Each scene shows the same named points in several views. A view is turned or mirrored, and shifted as a whole, has a little noise and may leave points out.

Scene 1
View 1
J107: -9 12 -10 6 0 11 -19 -4 -3 -5 -3 1 4 -16 2 9 6 8 -11 7 10 -7 9 -2 -15 10
 5 -11 -2 2 -4 8 10 11 2
J655: -4 9 -1 -1 4 0 -19 -9 7 -1 -1 6 -10 -2 0 -2 1 1 -12 5 1 11 1 12 -1 11
 -17 5 2 11 -19 3 -7 1 -4
J566: 5 -1 7 -12 11 -5 2 -25 -2 7 9 13 -10 2 -10 -6 -11 7 -10 3 -4 26 7 13 -7
 4 -24 14 -1 19 -19 -2 -23 -15 -7
J303: 2 10 1 1 8 11 -3 -12 1 -5 0 7 14 -7 -11 9 -5 7 -5 5 0 2 1 0 -11 0 -11 -3
 -2 9 1 1 -4 2 3
J744: 0 5 -1 -3 8 4 -8 -11 -1 -2 1 9 3 -4 -5 6 -3 8 -9 4 3 8 3 4 -11 7 -9 1 -2
 10 -8 5 -5 -3 4
J274: 5 16 8 1 6 8 -1 -8 1 -4 -2 6 13 -8 -12 12 -2 2 -5 6 -1 -2 3 0 -3 -3 -15
 -1 -4 12 0 -3 -2 2 2
J589: 5 7 4 -6 7 -4 -7 -4 -4 -3 -6 9 4 -11 -3 19 6 5 -14 2 10 -3 11 0 -10 13 3
 -5 -10 7 -3 1 9 -1 5
J152: 3 13 5 2 7 10 -6 -5 4 -9 -3 7 17 -6 -10 14 -1 4 -4 6 1 -4 -2 0 -5 0 -11
 -6 -4 7 3 -1 2 3 8
J144: 13 10 17 -11 5 -12 3 -13 -1 4 -3 10 -4 -2 -13 9 0 -2 -14 2 -1 10 9 10 3
 3 -22 9 -10 18 -10 -12 -11 -12 -6
J539: 5 12 7 -5 3 -3 -7 -6 1 -1 -4 8 1 -7 -8 11 2 0 -13 5 3 1 8 6 0 6 -13 1 -8
 11 -7 -5 -1 -1 -2
J710: 0 9 -3 -1 4 4 -10 -3 -4 -4 -4 6 8 -14 -2 17 7 9 -11 4 10 -6 10 -3 -14 11
 6 -9 -8 5 0 3 12 3 4
J197: -3 17 0 8 2 13 -23 0 14 -12 -7 2 10 -2 -2 10 2 0 -6 8 1 -6 -9 6 2 5 -18
 -5 1 5 -6 3 3 12 6
J54: -2 5 -4 3 13 14 -20 -2 12 -12 -4 9 15 3 1 11 -2 8 -4 5 7 2 -13 4 -8 10
 -11 -4 3 2 -4 12 1 4 15
J125: -3 12 -2 -2 1 0 -18 -7 2 -1 -3 4 -7 -7 -1 3 3 1 -14 6 4 4 7 9 -4 9 -12 1
 -2 10 -14 2 -1 3 -4
J218: 4 21 7 2 -3 3 -6 -2 -3 -5 -5 2 7 -16 -10 16 6 -3 -12 6 3 -11 13 0 -1 -1
 -7 -6 -9 9 1 -6 9 7 -3
View 2
J197: -7 -8 -12 18 10 -7 -22 19 0 0 12 -5 3 -4 7 -1 1 -3 -10 2 0 -3 -5 1 12 -7
 10 16 7 -4 15 -13 -4 -19 6
J744: -4 -4 0 6 8 -1 -7 8 -1 8 4 4 2 -6 18 -12 -1 3 -7 1 1 -10 -1 6 2 4 3 7 1
 -12 -2 -13 -8 -1 0
J125: -2 2 -10 7 9 -9 -9 13 -6 2 2 -2 -6 1 23 -4 -2 9 -9 0 0 -12 -6 0 -1 -2 9
 7 7 -16 2 -14 -10 -9 4
J144: 9 -13 -8 -1 4 -4 -9 3 -14 9 7 11 -20 -8 29 -30 2 4 -11 -4 5 -7 -4 -4 -5
 10 13 8 6 -11 -14 -13 -9 -3 15
J218: 2 -10 6 5 -1 -3 -20 6 0 -1 0 1 -18 -2 15 -2 -2 -5 -3 -8 5 4 -10 -5 9 -15
 28 12 16 -2 12 -2 -5 -7 4
J274: 0 -14 1 7 6 -2 -18 5 1 9 7 6 -5 -9 15 -15 -1 -4 -4 0 9 -2 -2 2 8 -5 15
 11 6 -2 0 -12 -5 -8 7
J655: -3 2 -17 11 11 -10 -9 15 -8 3 6 -2 -3 -1 24 -9 0 11 -11 3 0 -16 -3 1 -3
 2 1 7 4 -17 -2 -18 -10 -12 5
J566: 3 -5 -13 3 10 -5 -2 3 -12 16 8 14 -3 -9 32 -32 0 13 -11 6 9 -20 5 5 -10
 17 -4 0 -3 -20 -25 -23 -12 0 10
J539: 3 -8 -4 5 5 -5 -12 9 -7 3 4 2 -13 -4 21 -14 0 1 -8 -3 1 -6 -7 -3 1 1 14
 10 9 -9 -1 -10 -8 -5 8
J152: -2 -15 5 10 6 -1 -18 10 3 7 8 3 0 -9 8 -11 -1 -8 -5 -2 5 0 -2 4 11 -4 12
 13 5 0 7 -9 -4 -6 4
J589: -1 -7 12 0 0 2 -8 11 -1 1 -2 1 -8 -1 16 -6 0 -3 -6 -9 -10 -3 -9 1 4 1 12
 8 6 -10 5 0 -10 5 -1
J54: -8 -11 -1 17 12 -1 -16 22 4 5 11 -4 15 -5 4 -5 2 -5 -11 4 -8 -4 -2 9 10
 3 -3 15 -1 -3 12 -11 -4 -9 0
J710: -5 -3 15 4 2 0 -11 12 4 1 -5 -1 -3 0 12 2 -3 -2 -3 -7 -8 -2 -7 3 8 -5 11
 8 7 -10 9 1 -8 4 -5
View 3
J274: 5 7 8 1 3 -4 -2 -13 1 -4 2 0 0 -5 -7 -11 -3 -13 9 -7 -2 -5 -2 4 18 1 4
 -10 0 -6 -4 18 -8 0 -1
J303: 4 4 7 3 3 0 -4 -10 -4 1 0 -1 -4 -8 -11 -11 -4 -13 10 -11 -3 -8 0 1 23 3
 6 -12 -3 -7 6 20 -10 3 -9
J54: 9 2 3 -3 -2 3 -3 10 -14 3 -12 -2 -14 -10 -11 -12 -8 -4 3 -1 -10 -5 -1
 -11 27 -1 1 -17 -3 5 -3 26 -6 10 4
J539: 3 6 5 -2 -1 -3 5 -6 1 -11 -2 4 9 0 -4 -12 3 -14 8 -4 -6 -3 -8 3 8 -4 -1
 -6 -2 -4 -11 16 -2 -3 3
J655: 10 3 5 -8 -2 -6 12 8 -5 -12 -11 4 13 3 -15 -17 3 -6 -4 0 -9 6 -14 -5 10
 -3 6 -9 2 7 -12 23 -5 -6 3
J218: 2 5 13 -3 3 -2 1 -15 1 -7 8 -4 -1 3 -1 -7 -5 -12 17 -14 2 -8 -5 3 7 -2
 -3 -5 -1 -11 -5 24 5 -6 6
J589: 0 1 4 -1 -1 7 1 1 -8 -7 -4 5 5 3 -1 -8 2 -14 19 -9 -7 -10 -8 -2 6 -5 -14
 -9 -2 -11 1 22 6 2 -2
J125: 7 2 7 -7 -2 -4 11 3 -4 -11 -7 2 10 6 -14 -14 0 -8 2 -3 -7 3 -13 -4 7 -1
 2 -8 2 1 -7 26 -1 -6 4
J197: 10 6 9 -6 1 -5 -1 0 -4 -2 -3 -8 -13 -4 -9 -12 -11 -1 1 -6 -3 -2 -2 -8 21
 -2 4 -13 -3 5 -13 30 -2 1 16
J107: 6 -4 11 -5 1 5 5 4 -14 -1 -5 -5 -6 6 -14 -9 -7 -4 12 -15 -3 -5 -10 -12 8
 2 -3 -12 2 -7 11 39 9 -3 1
J144: 1 10 1 0 -2 -7 7 -11 8 -18 -3 12 24 -2 -2 -14 11 -21 4 2 -8 -1 -9 13 8
 -5 2 -5 -1 -4 -16 2 -11 -4 -4
J744: 5 4 3 1 -1 -1 3 -2 -5 -7 -9 6 9 -6 -13 -14 2 -15 3 -3 -8 -3 -7 2 18 -1 4
 -11 0 -1 -2 15 -10 2 -9
J566: 7 6 -3 1 -5 -6 14 0 1 -19 -14 18 32 -4 -20 -22 14 -21 -9 7 -14 6 -14 10
 16 -1 12 -11 2 4 -7 2 -21 -3 -18
J152: 5 5 8 0 2 -1 -5 -8 -4 0 0 -2 -7 -7 -6 -11 -6 -11 10 -9 -2 -9 -1 1 21 0 1
 -13 -4 -4 -2 21 -7 4 0
View 4
J218: 19 14 8 -7 -2 5 -20 3 1 -10 -10 -3 10 20 1 -10 1 1 -1 -19 8 -9 8 7 5 -6
 11 1 -3 14 2 -1 -7 12 4
J54: -13 -3 -3 0 4 -1 -19 -5 7 -8 -6 -17 -2 18 1 -9 -4 4 9 -7 1 -10 -5 4 -1
 -1 -1 -1 -15 -4 11 2 8 -13 6
J303: 8 7 0 1 14 2 -15 1 1 -7 -6 -6 2 16 0 -12 3 2 12 -5 1 -2 3 0 5 -1 6 0 -7
 7 0 -4 6 -2 3
J197: -3 8 5 -5 -7 1 -16 -7 4 -16 -18 -15 4 12 0 -16 -4 5 4 -15 2 -10 -2 10 -4
 -6 -3 0 -11 -1 14 1 2 -7 7
J566: 3 5 -1 5 17 14 -4 -12 -13 0 -6 6 0 -6 -1 -15 12 3 2 25 -9 15 -6 -14 27
 -1 7 0 13 5 5 -2 17 8 -6
J274: 11 10 1 -2 11 1 -15 -1 -3 -13 -9 -2 5 15 1 -13 1 3 7 -10 4 -2 4 3 3 -8 6
 2 -5 12 2 -5 5 4 2
J144: 8 10 1 -3 7 10 -8 -7 -16 -9 -6 11 5 3 1 -6 7 5 -6 5 3 10 -2 -5 20 -10 11
 3 11 15 6 -3 7 21 -5
J589: 5 1 0 -4 1 11 -24 5 2 2 3 -3 4 25 4 -1 1 0 -7 -9 8 -10 2 0 14 1 15 -1 -6
 5 2 4 -5 9 3
J744: 2 4 0 1 8 10 -16 -3 -1 -1 -4 -6 2 11 1 -11 5 1 3 4 -1 -3 -1 -5 14 1 7 -1
 -2 1 3 1 6 -1 2
J655: -1 6 5 0 -6 15 -11 -12 -2 -4 -17 -8 4 -1 1 -18 6 3 -5 6 -5 -2 -5 -2 15 2
 3 1 3 -3 11 6 5 3 1
J107: 8 6 5 -3 -2 10 -22 2 11 2 -10 -15 4 18 2 -15 2 -2 2 -8 -1 -17 2 2 8 9 8
 -3 -9 -4 1 7 -3 -6 8
J152: 5 7 -1 -2 10 -1 -19 0 1 -12 -6 -6 3 19 2 -9 -1 3 9 -13 6 -5 3 4 0 -6 4 0
 -11 8 3 -4 4 -1 4
J125: 5 9 5 -3 -8 15 -14 -7 1 -3 -14 -8 5 5 2 -16 5 0 -5 -1 -3 -7 -3 1 13 2 7
 -1 3 -1 8 6 0 6 3
J710: 8 2 3 -3 -1 9 -25 7 8 3 0 -9 3 28 4 -5 2 -2 -2 -12 6 -15 4 2 9 5 13 -1
 -9 2 -1 3 -7 3 6
View 5
J152: -4 2 13 4 -1 -5 13 12 -7 4 7 -5 -14 11 -2 16 7 -3 1 6 15 -3 -7 -11 11 -5
 -5 7 -8 -5 -9 5 4 14 -4
J274: 0 3 14 4 0 -6 14 10 -6 0 8 -4 -10 10 4 17 8 -6 1 6 12 -5 -6 -10 8 -8 -2
 7 -11 -3 -6 6 3 15 -2
J539: 11 1 22 4 -2 -8 14 8 -11 -5 11 -7 -1 6 12 17 4 -5 6 9 2 -8 -2 -7 5 -9 3
 2 -13 1 -4 9 6 16 -2
J125: 8 3 21 3 -9 -2 17 7 -17 -3 6 -6 3 9 15 15 4 -4 4 8 -6 -4 1 -6 11 -3 2 -7
 -6 5 -4 13 2 6 1
J197: -4 8 7 3 -9 -5 6 15 -17 5 -1 -3 -4 15 12 9 2 0 -2 4 15 1 -4 -9 16 -5 -10
 -2 -7 -1 7 5 -7 8 -2
J107: -4 -6 23 1 -9 -1 13 11 -15 9 -4 -12 -12 7 0 13 -7 4 8 6 -1 -1 -6 -12 22
 9 0 -11 4 1 -4 8 5 -1 -5
J144: 19 4 23 4 3 -8 22 3 -6 -13 21 -3 6 5 15 22 16 -13 6 12 -3 -14 1 -6 -6
 -17 8 10 -18 2 -12 13 10 22 2
J589: 8 -6 27 0 -1 -5 11 12 -11 0 6 -13 -11 3 1 20 1 2 12 2 -2 -6 -11 -10 5 2
 5 -4 -11 -5 -6 4 15 13 -9
J54: -3 9 5 2 -9 3 8 18 -17 2 -3 2 -14 16 1 12 14 0 -5 -5 7 3 -15 -8 14 -1
 -10 -7 -7 -8 -5 5 -1 5 -5
J744: 7 3 18 4 -6 1 19 8 -10 -2 7 -1 -8 10 4 19 14 -6 2 5 -6 -5 -7 -9 10 -4 1
 -4 -6 0 -15 12 7 8 0
J710: 0 -8 25 0 -3 -3 11 12 -12 4 1 -14 -15 5 -2 17 -3 5 11 3 0 -3 -10 -12 12
 5 3 -6 -6 -4 -6 4 12 9 -10
J566: 22 12 18 8 -6 5 30 1 -9 -15 19 8 5 10 14 24 32 -19 -1 9 -19 -11 -1 -4 -2
 -16 6 1 -11 7 -27 22 8 11 9
J655: 12 8 17 5 -14 3 19 7 -20 -6 2 2 5 11 16 14 13 -7 1 6 -14 -3 0 -4 12 -4 0
 -12 -2 7 -8 16 0 0 5
J303: -2 3 16 5 -2 -3 19 8 -6 3 9 -3 -14 10 -2 17 11 -6 0 7 7 -4 -7 -11 13 -4
 -3 5 -4 -1 -17 10 5 10 -2
J218: 0 -5 25 3 1 -12 13 7 -7 4 10 -15 -7 5 7 16 -9 -2 10 14 13 -7 0 -11 11 -4
 2 8 -7 1 0 5 5 16 -4

In a view up to two points have been moved. Name them for each view, in the order of its rows, or write none.
view 1 | none
view 2 | J218
view 3 | J303, J744
view 4 | J107
view 5 | J274, J655
